The views of a scene show one set of named points, each view turned or mirrored, shifted and resized as a whole, with a little noise and some points left out.
In the rows, zero is written as 128.

Scene 1
View 1
(165): [120 113 128 141 168 146 112 130 133 138 114 118 130 120 101 100 134 139
 108 120 107 147 144 138 132 132 136 126 119 129 134 149 148 114 141 131
 115 141 131 134 114 111 123 126 149 141 132 118 117 119 114 147 122 131
 122 116 132 127 122 140 121 130 118]
(210): [122 121 129 134 149 154 114 142 132 143 141 121 117 133 108 105 123 124
 116 123 114 133 135 128 121 117 133 126 133 128 130 148 153 113 146 126
 121 139 128 130 119 126 146 116 140 122 137 128 101 129 103 124 110 116
 126 113 132 129 115 126 117 135 118]
(28): [123  99 127 120 130 136 127 127 131 140 117 107 123 131 105 119 114 116
 105 133 133 134 154 143 138 125 146 131 131 133 139 142 137 127 141 115
 125 134 122 116 121 103 142 111 141 123 124 145 144 116 130 110 121 121
 129 118 132 120 134 122 112 141 122]
(206): [119 105 124 133 147 150 119 135 129 124 130 120 101 134 110 111 120 123
 109 137 128 127 143 130 136 118 138 135 128 135 138 145 147 112 148 115
 117 145 126 121 108 114 136 115 143 120 124 130 124 118 102 124 113 123
 135 117 134 121 117 129 113 139 119]
(61): [128 114 128 117 128 149 122 145 126 146 146 121  98 150 133 123  99 100
 125 122 136 134 144 132 130 109 140 129 146 133 135 131 136 122 149 129
 128 132 128 119 128 113 167 102 137 115 126 138 115 117 116 107 110 107
 124 128 131 123 117 118 122 140 129]
(52): [105 112 144 122 166 175 126 140 149 141 147 136 111 126 106  85 143 129
 114 102 105 128 136 157 126 108 117 139 138 140 137 137 146 119 140 122
  97 142 131 128 122 131 154 116 150 128 122 138 115 129 101 119  93 120
 135  94 131 115 114 120 136 140 103]
(148): [116  95 131 122 138 146 128 121 147 143 115  97 148 114  71  92 141 136
  89 130 120 127 149 155 129 127 136 134 124 128 136 154 155 130 133 107
 113 136 116 119 119 118 132 122 143 122 130 159 145 135 131 103 111 128
 143  89 131 114 143 118 111 144 101]
(250): [131 104 123 129 147 142 122 140 123 135 119 113  98 143 131 119  99 112
 122 118 139 147 150 133 144 123 148 132 136 133 141 126 130 115 146 136
 120 134 130 121 120  94 145 111 146 130 119 131 125 105 128 132 122 121
 124 139 130 116 121 137 135 136 132]
(156): [134 130 134 124 125 111 116 123 128 183 106 108 179 116 109 132 119 116
 108 113 102 159 161 149 122 140 154  99 127 122 124 153 134 145 133 136
 149 121 129 136 145 104 148 112 137 145 149 126 128 118 151 120 141 115
  87 124 132 150 145 123 106 131 138]
(164): [123 104 131 127 157 149 126 133 137 144 114 109 131 126 103  99 126 132
 110 110 120 148 148 149 134 131 139 130 131 132 139 133 141 119 136 134
 111 131 129 126 124 109 136 121 147 133 125 142 126 120 132 128 115 125
 129 114 128 115 128 133 134 137 116]
(144): [128 130 142 122 149 145 119 142 144 179 129 119 144 124 113 101 120 117
 121  78 100 154 147 163 121 113 137 113 137 123 124 134 133 135 137 138
 119 128 134 141 149 114 165 111 148 144 135 132 112 125 138 125 115 117
 106 118 129 134 134 117 141 133 127]
(270): [133 122 127 126 132 142 119 142 119 152 137 120 118 147 133 129 102 109
 125 126 128 146 143 123 124 125 144 119 143 128 133 136 139 119 146 143
 136 126 132 124 127 115 158 108 135 122 138 128 104 116 122 118 120 107
 110 133 128 130 116 130 121 135 133]
(5): [110 127 141 128 166 173 118 148 132 139 160 151  97 139 131 105 131 121
 130 110 105 132 129 133 121 110 118 129 145 139 135 136 145 108 146 138
 111 142 137 130 118 136 162 111 143 127 131 114  90 122  87 129  98 112
 119 111 131 127  95 128 131 133 117]
(267): [144 110 110 137 145 157 119 162  96 114 144 125  46 183 177 141  66  96
 150 141 168 149 135  87 142 123 150 136 154 137 148 106 135  86 159 164
 129 126 137 110 109 101 157 104 135 107 118 118  89  94 109 138 114 103
 126 170 124 109  85 153 141 132 143]
(145): [124 112 135 123 145 137 126 127 128 154 115 116 145 129 114 120 125 125
 113 120 118 153 152 145 131 140 143 121 133 132 137 136 137 126 132 142
 127 123 131 124 129 110 144 116 139 136 136 135 127 115 140 122 121 116
 110 120 129 123 127 134 123 136 123]
(196): [134 125 126 128 131 150 108 150 144 162 147 105 115 134 101  96 107 111
 114 102 118 128 136 142 116  98 139 119 134 116 120 147 150 128 151 112
 122 142 125 135 137 121 162 110 145 117 133 141 103 136 114 111 110 118
 131 112 134 135 134 105 121 138 126]
(130): [128 123 136 122 139 135 118 135 132 167 126 120 136 129 124 121 113 111
 120 103 112 152 153 148 127 122 143 114 136 130 130 138 129 133 139 136
 130 129 132 133 138 108 159 108 143 139 134 127 120 115 133 124 126 115
 102 128 132 136 130 122 126 132 133]
(43): [136 129 120 140 147 149 101 156 128 145 146 122  82 145 131 110  93 106
 129 107 123 135 136 124 128  96 141 120 133 123 126 142 141 114 161 123
 126 149 134 137 123 108 156 106 149 124 127 111  93 118  96 139 119 121
 121 137 135 140 115 119 125 131 140]
(101): [112 107 134 124 153 160 123 136 135 131 139 134  97 134 118 108 124 118
 117 122 122 128 143 141 136 110 129 138 136 141 140 138 138 117 146 119
 112 144 129 122 114 116 151 109 146 126 122 129 124 116 102 123 107 120
 131 114 134 120 113 125 123 139 116]
(274): [116 106 138 127 169 161 126 136 141 140 123 123 118 126 107  93 133 132
 115 101 114 146 143 152 135 124 131 136 134 137 140 129 140 115 136 136
 101 135 131 127 124 113 142 120 151 136 121 136 123 119 121 132 107 126
 132 112 128 112 119 134 144 136 111]
View 2
(101): [116 128 141 138 150 119 138 143 112 144 114 136 129 107 143 154  95 126
 131 102 120 155 156 124 137 125 139 118 135 139 123 100 118 121 136 130
 143 116 115 123 117 144 143 134 151  96 123 122  82 109 135 118 128 161
 136 129 124 126 144 135  86 133 143]
(274): [106 125 139 169 155 131 162 134 101 114 125 121 131  90 130 168  98 126
 116  99 100 146 169 127 151 150 131 134 133 113 123  98 134 128 139 128
 152 123 133 128 106 122 120 131 143 105 131 116  79 108 107 114 129 158
 145 113 142 137 144 139  83 121 133]
(144): [ 99 126 128 155 143 116 177 111  88 100 115 121 103 122 100 173 104 134
 127 114  91 146 136 106 136 137 121 146 108 132 128 122 179 145 146 103
 126 125 118  98 104 142 109 135 105 146 141 118 108 151 114 118 128 165
 127  96 152 147 139 163  78  99 120]
(196): [103 144 137 130 136 121 143 116 108 121 122 119 139 133 106 140  89 151
 148 111 136 146 137 108 132 114 112 131 123 134 130  84 156 132 126 124
 123 114  90  99 137 145 117 123 106 140 135 118 115 140 143 126 122 165
 110 100 116 140 139 147  77 124 119]
(61): [128 115 141 117 153 120 148 130  94 145 127 126 115 146 117 144  99 125
 154 103 134 154 153 119 119 120 132 119 121 144 135 116 137 120 139 134
 120 128 110 105 126 152 148 130 163 120 122 114 104 133 152 111 140 173
  95 133 104 138 150 145  76 143 121]
(164): [120 117 136 169 160 144 156 124  90 113 128 124 125  92 121 159 103 122
 124  94 104 139 164 118 137 155 116 148 124 120 130 102 139 136 134 125
 147 134 128 131 105 121 102 124 139 115 123 115  94 113 118 106 129 163
 141 116 134 134 143 136  93 116 120]
(5): [ 94 135 140 140 153  95 170 145 119 134 108 111 125 112 145 159  85 139
 119 119 111 162 150 138 159 123 148  80 138 152 132 117 123 124 159 132
 129 103 137 106 127 156 161 151 132 106 128 144  79 126 130 116 128 158
 133 112 136 126 146 158  78 129 156]
(43): [125 128 134 117 158 116 147 143 105 132 117 105 153 136 134 108  79 144
 129 107 122 161 115 123 128 100 134 100 128 156 127 110 135 130 133 122
 126 125 111  97 134 177 147 127 137 135 122 109  68 138 144 129 146 168
 124 107 113 126 159 177  71 143  99]
(156): [150  94 117 147 158 138 161  95  63 106 112 140  82 114  96 153 115 118
 143 104  92 128 112  80  96 150  96 172  91 174 143 148 183 173 143  91
 112 150 107 116  99 138  67 134 100 157 107 127 135 159 145  91 125 180
 140 114 143 122 141 159 115  81  97]
(210): [116 130 137 141 153 124 151 129 109 128 118 115 137 106 132 137  87 141
 135 106 127 145 145 123 140 128 117 103 133 153 139 100 126 136 140 133
 130 116 118 117 135 141 121 139 121 118 115 139  99 123 144 108 122 164
 133 112 118 121 146 144  96 126 133]
(270): [139 103 137 130 163 125 164 124  83 130 129 111 112 134 116 135  97 125
 148 106 124 147 140 121 116 133 120 112 116 163 146 136 140 135 150 130
 112 136 127 108 126 152 129 136 151 133 110 127 106 140 154  96 141 177
 108 126 109 130 155 159  88 134 109]
(250): [144 100 137 141 171 142 152 139  81 130 134 121 128 124 126 133 101 111
 132  89 109 148 150 123 116 136 130 137 120 133 126 119 131 125 132 127
 140 147 129 123 104 146 130 119 178 120 116  95  72 119 133 112 152 170
 123 134 117 135 159 155  78 140  96]
(165): [129 120 130 167 168 142 152 132  98 111 115 118 140  73 143 136  93 130
 112  96 101 137 138 117 139 147 114 128 129 148 131 105 128 150 134 118
 149 129 128 137 114 131  95 132 118 117 108 128  77 112 124 104 124 161
 171 109 141 113 148 148 106 111 117]
(206): [133 124 141 139 159 135 126 140 107 142 120 131 143  99 144 130  94 127
 135  93 131 145 151 120 131 129 125 120 137 146 129  92 111 127 126 135
 144 123 110 134 126 137 126 127 149 100 109 120  83 104 146 111 128 166
 141 131 113 116 147 131  97 135 126]
(148): [117 134 141 165 140 154 123 109 104 123 125 150 126  76 117 167 108 131
 146  90 134 122 174  98 133 155  96 170 129 115 130  64 135 138 115 130
 151 121  91 145 120  94  76 123 114 103 119 124 128 100 135 105  99 164
 145 125 125 124 124  96 113 104 141]
(130): [127 108 127 140 155 124 165 118  80 118 116 131  99 126 109 155 106 121
 135 107  99 146 132 104 114 136 123 145 107 152 131 135 164 146 144 106
 121 136 116 108 104 149 112 134 129 138 123 118 106 147 134 109 136 172
 125 117 137 133 146 162  88 107 110]
(145): [136 101 132 156 163 140 163 117  77 120 122 131 100 104 116 160 110 115
 135  97 103 136 152 110 121 156 114 145 112 146 139 129 148 146 143 119
 130 139 128 127 104 128  99 135 140 125 112 125 110 129 132  93 128 171
 136 126 133 129 145 143 101 109 119]
(28): [142 111 138 139 153 148 128 122  89 137 127 149 115 111 118 147 111 116
 151  89 126 136 156 102 110 141 112 160 118 135 131 101 134 133 122 125
 140 135  99 133 111 125 106 121 152 110 113 109 110 113 146 104 127 172
 127 140 114 125 140 122  98 123 117]
View 3
(101): [128 144 128  90 142 119 152 121 127 127 114 107 130 153  85 138 101 157
 125 123 131 139 130 127 108 148 119 119  90 100 135 101  82 134 192 155
 122 138 102 150 112 152 102 117 111  96  81 125 149 131 112 166 151 160
 117 129 170 103  92 145 104 149 131]
(28): [132 147 126  89 153 124 145 119 135 115 113  80 123 130 111 148 127 173
 134 119 107 148 141 115 137 147 133 110  86 138 120 126 109 109 181 133
 133 121  85 139 122 123 100 105 116 114  88 146 155 165 143 166 130 118
 136 126 156 128  78 146  94 141 123]
(52): [138 159 113  94 139 137 171 125 115 143 119  99 141 136  59 115  86 138
 133 121 125 150 123 133  98 142 110 124  89  75 118  93  46 177 199 161
 115 144 107 176  94 174  93 116 113  98  98 132 152 142  93 197 137 176
  93 129 164  99 101 117  85 136 133]
(165): [143 135 102 112 163 129 123 126 113 121 120 112 133 151 104 169 109 143
 151 106 111 155 112 116 132 157 116 133  73 113  98  85  85 131 180 116
 128 123  96 148 138 141  59 145 111  98  91 143 145 132 111 167 114 164
 123 180 146 112  94 123  94 142 108]
(206): [127 153 130  95 155 113 149 125 126 117 110 108 118 154 102 152 115 165
 128 131 129 145 119 128 125 153 121 114  81 117 127 102  97 118 201 133
 129 133  93 148 120 136  98 126 106  89  70 132 155 125 121 168 148 150
 122 144 157 116  87 141 110 142 130]
(196): [135 157 142  98 126 122 142 134 139 137 131 107 123 109  90 108 154 162
 133 144 122 138 135 137 131 124 127 158  84 103  92 118  99 155 194 101
 122 152  83 162 111 174  93 121 122 145  56 144 139 163 118 184 148 133
 107 125 165  98 108 154  82 122 116]
(43): [124 118 146  91 127 110 118 132 142 133 129 138 114 148  96 143 138 158
 130 147 148 124 131 136 122 138 125 162  91  95 113 105 112 128 190 105
 126 149 100 135 131 183  88 142 119 132  37 113 137 111 103 146 175 163
 130 145 184  86 123 181 103 144 124]
(145): [136 118 113 105 146 134 122 119 124 131 132  96 132 139 115 145 111 154
 152 104  93 154 142 104 139 141 137 136  92 127  99 126 100 119 165 135
 114 115  97 120 135 134  80 112 131 117 113 155 145 161 134 148 110 137
 129 139 144 115  99 128  83 147 107]
(210): [129 151 132 108 144 116 140 133 118 134 128 124 119 145  98 126 119 152
 133 134 123 147 118 131 127 141 127 148  83 105 103 103  93 139 203 124
 108 144  94 150 124 154  88 130 122 100  72 144 145 130 116 169 141 156
 105 140 149  97 109 131 102 134 116]
(130): [140 109 123  99 127 137 105 118 135 136 138 103 140 128 108 129 132 153
 149 108  99 141 157 106 131 131 135 156  97 117  97 120 110 127 153 126
 116 127  96 124 134 158  77 116 132 139  93 149 129 164 129 139 122 141
 130 134 162 100 109 154  76 151  99]
(61): [117 126 149  84 125 113 140 125 142 137 128 112 112 140  99 121 124 168
 124 142 130 134 145 128 124 131 142 142 104 112 125 142 110 117 191 140
 112 137  98 122 119 157 118 102 128 124  75 130 148 144 127 144 162 134
 124 104 174 103 115 162 101 148 132]
(164): [139 129 104  98 158 140 141 125 126 130 123  90 129 133  95 160 105 148
 152 113 104 157 127 115 132 152 126 125  85 115  99 120  77 133 178 126
 128 115 101 140 124 146  77 118 120 117 110 143 161 161 114 175 113 147
 128 151 150 125  95 125  81 140 126]
(148): [147 192 112 102 168 134 170 124 119 114 111  65 134 111 102 137 124 165
 136 114  91 166 121 121 140 147 121 100  68 132  98 107  80 141 195 125
 137 123  77 177 106 116  87 107 110 101  99 166 160 185 139 213 102 119
 111 137 131 135  61 105  83 117 116]
(156): [154 115 119 121 131 139  81 119 128 124 144  95 152 115 138 129 158 160
 162  88  64 149 163  87 157 122 143 164  85 147  71 116 134 119 135 107
 118 120  75 120 155 130  59 120 140 143 100 178 110 187 160 132  89 114
 133 146 136 101  95 145  70 144  62]
(267): [ 79  60 160  69 141  89 126 133 152 138 128 159  62 194 109 177  86 164
 129 174 177 125 121 140 127 155 155 152 118 106 145 175 124  62 211 131
  97 126 135  55 146 166 133 115 135 117  64  91 186  74 103  93 206 164
 155 122 191 110 155 181 139 173 182]
(5): [126 130 129 102 127 121 141 127 115 147 130 139 134 162  74 113  87 135
 129 127 137 141 127 130  98 138 121 154  98  76 120  96  70 156 195 162
  95 150 111 143 114 181  93 126 124  95  87 126 137 111  94 156 153 188
  95 131 168  80 127 134 102 153 121]
(270): [121 113 142 100 131 114 118 126 133 136 138 127 112 147 114 127 122 159
 138 133 119 141 139 121 137 132 149 160  98 121 105 137 118 111 183 126
 101 134 100 106 139 152 100 115 139 122  83 143 144 136 134 130 145 140
 125 124 156  98 126 149 101 151 117]
(144): [149 111 113 102 121 150 113 125 133 148 145  96 147 111  86 119 128 140
 157 107  95 143 154 108 126 126 129 167  97 101  80 115  83 160 152 120
 114 131  98 141 124 182  67 119 137 156 104 149 128 181 112 164 112 148
 117 136 165  96 117 146  58 138  99]
View 4
(28): [111 106 153 131 129 149 124 123 110 125 139 176 116 123 138 139  93 145
  84 151 181 108 112  94 110 128 113 140 109 130 133 131 131 115 143 103
 101 130 162 124 140 102  96 125 113 140 119 124  98 151 130 126 119 149
 134 119 120 116 120  89 122 110 120]
(210): [138 112 155 133 169 122 110 103 134 126 147 178 112 129 145 140 116 152
 103 182 106 100 105 100  95  99 117 157  87 111 132 124 135 109 142  83
 102 136 147 156 145  99 103 140  99 142 118 122 117 113 127 143 120 119
 157 137 128 108 157 119 121  90 116]
(165): [138 107 182 104 144 121 101 101 133 122 161 181 116 115 104 160 122 132
  77 177 109 106  84 109 114 113 104 156  99 106 149 123 140  92 152  90
 114 137 156 116 142  95 109 149 100 134 106 115 114  95 126 123  91 132
 172 132 135 116 160 112  98  94 109]
(52): [145  77 163 136 149 133  85 103 139 120 190 179 101 117 146 119 102 124
 155 187 104 114 119 100  61  98 117 155  75 122 155 130 130  79 134  77
 111 102 134 158 137 107 115 155 109 157 119 125 110 123  98 128 153 110
 157 135 118  86 151 137  91  82 113]
(5): [173  89 141 164 188 118 104 109 132 130 185 158 109 130 143 132 122 157
 130 186  76 111 114  97  76 104 111 152  82  89 164 119 133  96 136  71
  99 135 131 184 147 121  98 154 112 161 114 142 124  99 111 142 155  99
 177 136 125 103 155 158 105 107 115]
(101): [150  88 144 152 156 137 119 122 119 116 178 180 109 114 141 134 115 155
 125 165 130 108 113  95  87 120 122 143  95 109 154 131 124  95 138  83
 110 125 148 155 146 114 105 139 112 145 114 126 106 120 114 137 137 118
 158 124 120 108 118 131 100 107 118]
(206): [140 107 150 134 157 138 127 122 115 107 160 191 115 107 144 141 121 159
 102 154 141  96  99 102 101 114 129 145  92 116 140 134 125 101 140  85
 116 131 158 142 151  99 104 128 102 133 110 118 107 115 124 146 113 124
 154 123 124 114 111 116  97 106 122]
(156): [100 119 160 129 123 125 111  89 140 168 106 136 121 172 102 170  79 127
  34 209 150 130 115  83 135 145  69 158 137 115 122 108 154 147 164 122
  74 164 176 104 124 120  86 132 120 150 130 129 101 134 168 100  97 174
 152 134 135 133 208  72 181 102 105]
(274): [141  79 179 113 137 133  87 105 123 125 183 171 112 118 114 132 103 125
 107 166 118 112 110 105  89 107 105 144  97 110 162 124 134  82 150  88
 107 128 131 124 140 106 116 166 109 154 108 129 120 132  98 111 139 126
 156 134 121 102 146 124  84  97 111]
(148): [ 87 106 185  95 109 152  93 105 130 125 140 197 104 108 145 131  80 103
 114 173 176 107 105 101  83 104 119 166  72 166 120 139 136  94 134 101
 111  90 166 114 126  77 109 122 103 132 119 107  89 147 122 124 110 146
 133 126 121  94 151  80 110  75 118]
(270): [141 116 135 157 182 125 128 116 109 143 127 150 124 153 137 138 105 174
  59 156 129 103 117  92 114 112 102 139 113  94 138 113 136 134 147  88
  78 169 140 157 152 113  82 142 111 153 115 146 126 136 136 138 138 130
 149 132 125 125 145 115 143 124 119]
(164): [124  93 184 107 130 136  95 106 119 131 157 173 117 125 112 140  97 126
  83 160 136 111 106 103 103 108 104 145 103 118 148 124 135  94 152  96
 103 135 141 113 139  97 109 157 107 149 111 127 118 140 110 111 127 138
 145 132 122 107 148 105  97  99 113]
(267): [195 110 113 179 237 120 165 157  57 113 149 154 146 133 136 129 147 243
  27  78 120  76 113 101 135  97 126  95 127  43 168 111 116 127 148  67
  82 212 104 177 190 116  77 162 107 156  90 168 160 140 106 163 162  97
 145 124 118 142  50 155  93 176 133]
(61): [141 103 121 168 175 136 133 124 105 128 140 163 121 146 157 125 103 179
  96 154 143 102 133  88  97 115 115 130 113 103 136 125 124 131 144  88
  88 152 138 164 152 123  91 139 114 158 121 140 118 154 124 139 155 125
 135 129 116 115 113 120 136 119 122]
(144): [130  89 157 128 134 122  89  80 143 150 151 149 116 168 117 138  85 130
  98 212 104 123 137  86  94 118  79 148 127 100 142 113 143 123 166 100
  85 152 135 129 132 129 114 175 114 169 130 134 122 149 124  92 146 142
 146 148 121 105 194 109 148  83 103]
(250): [147  94 149 133 153 135 129 126  97 119 157 168 130 129 116 142 114 171
  66 136 146 102 115  96 123 125 107 120 131  90 154 122 125 113 159  94
  99 166 140 123 155 116 105 157 111 150 108 136 123 146 115 119 131 134
 142 126 117 126 102 114 105 126 117]
(145): [121 102 171 128 137 135 102 109 117 151 139 149 117 139 109 146  88 131
  59 165 148 118 107  96 114 122  91 147 109 116 148 115 144 113 148 102
  85 147 150 122 134 108  89 140 118 152 112 138 111 134 129 112 124 146
 153 130 129 120 165 100 125 114 112]
(130): [132  98 144 144 142 126 113 100 130 147 142 145 120 160 116 151  93 148
  75 189 129 121 126  86 111 133  85 142 133  98 143 114 141 130 160 103
  83 159 149 130 139 130 100 151 118 160 126 136 112 140 138 107 130 146
 150 136 125 121 169 105 148 109 110]
View 5
(144): [103 161 124 124 143 141 135 120 114 156 145 115 137 116 105 132 153 115
 132 144 148 130 128 143 146 107 132  92 110 145 115  93 136 136 126 125
 101 130 151 164 129 123 118 161 132 137 151 119 121 153 120 137 129 142
 130 136  96 107 113 136 147 145 127]
(250): [119 173 127 105 111 126 132 137 122 128 120 125 139 133 128 136 122 138
 113 118 137 139 118 134 139 125 141  91 118 137 127 140 113 143 152 146
 136 111  98 151 164 131 112 138 156 133 146 128 144 142 130 151 137 136
 155 118 105 123 114 154 140 158 118]
(165): [115 159 130 137 128 151 135 138 117 141 125 128 108 110 122 118 117 143
 128 151 129 132 115 137 149 111 133  82 127 106 109 131 123 166 137 140
 128 101 118 161 139 124 114 135 147 141 150 139 154 125 103 119 126 141
 135 112 112 109 115 139 144 127 142]
(270): [124 167 131 112 114 136 126 136 108 130 126 117 148 136 123 122 128 111
 102 116 138 128 111 130 141 138 129  85 133 120 119 127 140 120 129 141
 110 110 106 135 147 132 127 150 151 135 149 120 128 155 128 150 135 142
 161 113  93 111 115 141 139 158 128]
(101): [115 169 140 130 111 133 131 133 111 110 122 133 123 109 128 121 117 115
 136 133 137 167 105 149 136 124 132  80 122 133 106 148 134 142 141 137
 132 120 111 168 141 140 117 132 161 118 157 152 143 135 109 141 147 132
 135 143 104 127 121 140 143 146 133]
(164): [117 159 128 122 130 139 133 131 115 140 131 137 125 115 121 129 119 131
 132 146 122 139 122 134 145 107 132  99 111 128 111 122 112 144 151 138
 139 116 123 162 148 133 117 145 144 141 153 144 134 137 104 130 131 139
 128 124 112 119 113 149 148 136 131]
(274): [113 165 135 126 125 149 139 130 110 133 127 139 123 106 120 132 115 128
 145 148 131 153 112 142 139 101 140  88 113 136 115 124 118 143 146 131
 139 119 131 176 148 134 111 140 155 135 161 152 142 139 105 133 134 132
 122 137 112 121 117 150 149 137 132]
(145): [121 163 120 120 121 134 128 133 107 145 136 123 134 125 124 134 128 116
 114 143 122 122 123 130 152 121 121  99 110 119 108 118 122 132 148 141
 133 120 120 155 137 124 119 148 139 142 140 127 129 146 117 134 126 151
 142 118 103 107 105 146 148 135 142]
(61): [120 168 134 110 113 121 125 133 113 114 127 124 151 132 125 121 130 106
 113 110 141 153 112 138 134 139 130  88 125 138 114 142 140 118 135 141
 114 118 101 141 149 141 129 150 155 119 151 133 122 151 123 159 150 136
 155 130  92 125 123 140 139 167 118]
(148): [120 139 126 138 145 118 119 127 115 131 146 153 115 106 123 106 122 120
 140 154 100 153 133 135 152 114 109 121  97 116  74 136 110 147 161 143
 148 116 113 154 127 145 137 156 122 131 145 164 113 121  75 117 141 145
 113 124 117 131 121 133 159 126 136]
(267): [134 193 147  75  77 146 135 152 111  98  89 122 165 153 137 137  91 133
  87  75 153 146  87 123 118 147 162  63 159 130 163 160 135 111 134 152
 124  91  69 129 202 140 114 126 199 132 165 125 160 167 153 181 143 120
 191 106  90 123 123 168 123 189 102]
(196): [106 149 135 123 151 126 125 125 128 128 137 124 137 120 108  99 144 119
 132 122 144 155 125 141 136 125 129  94 125 135 101 124 146 139 122 133
  92 109 122 139 133 143 139 167 133 120 161 137 114 137 104 142 146 131
 135 128  95 128 135 123 146 162 106]
(5): [112 174 150 135 110 160 136 133  99 114 117 124 127 107 121 119 116 100
 138 134 151 164  88 149 128 123 140  57 141 127 116 131 159 128 112 125
 105 117 130 168 136 137 117 134 172 124 171 147 146 148 114 142 141 128
 137 146  93 114 127 135 137 148 140]
(210): [118 157 140 132 126 147 128 136 112 122 125 128 125 116 121 104 118 116
 128 132 133 149 106 138 137 125 129  79 136 112 104 135 145 139 123 137
 111 103 115 145 136 140 131 147 150 130 161 145 135 137 101 132 138 133
 141 122 100 119 127 131 142 145 131]
(43): [107 169 139 118 126 136 132 135 131 120 114 109 132 127 117 108 135 138
 119 105 165 152 108 144 130 130 147  67 147 131 125 141 150 155 113 139
  91  98 107 142 148 134 123 143 158 120 160 123 148 136 127 151 147 125
 159 120  92 122 132 132 131 170 107]
(206): [119 163 136 129 116 128 125 138 119 114 121 134 121 117 131 109 112 128
 125 127 127 158 110 138 142 128 129  85 126 116 103 158 127 151 142 146
 135 102  95 150 144 140 124 135 156 121 151 150 144 125 104 136 145 134
 143 122 107 126 123 138 142 146 130]
(130): [112 167 120 120 126 129 130 127 117 148 138 110 139 128 118 132 148 115
 113 133 144 123 125 140 149 126 126  91 114 133 114 112 132 136 133 136
 110 124 127 154 134 121 118 153 137 135 139 110 127 147 129 142 132 149
 147 125  96 107 108 139 142 148 133]
(52): [110 162 147 139 127 147 133 127 105 115 128 141 120  96 117 117 116 106
 158 148 137 175 104 150 132 109 134  81 117 137 102 132 139 136 132 125
 125 125 135 178 131 145 121 142 156 121 170 165 134 138  94 132 144 126
 113 157 104 127 128 135 149 140 136]

Which points are out of place in each view (at most two, in the order of its rows)? Write none if all are in place.
view 1: (5)
view 2: none
view 3: (52)
view 4: (210)
view 5: (101)
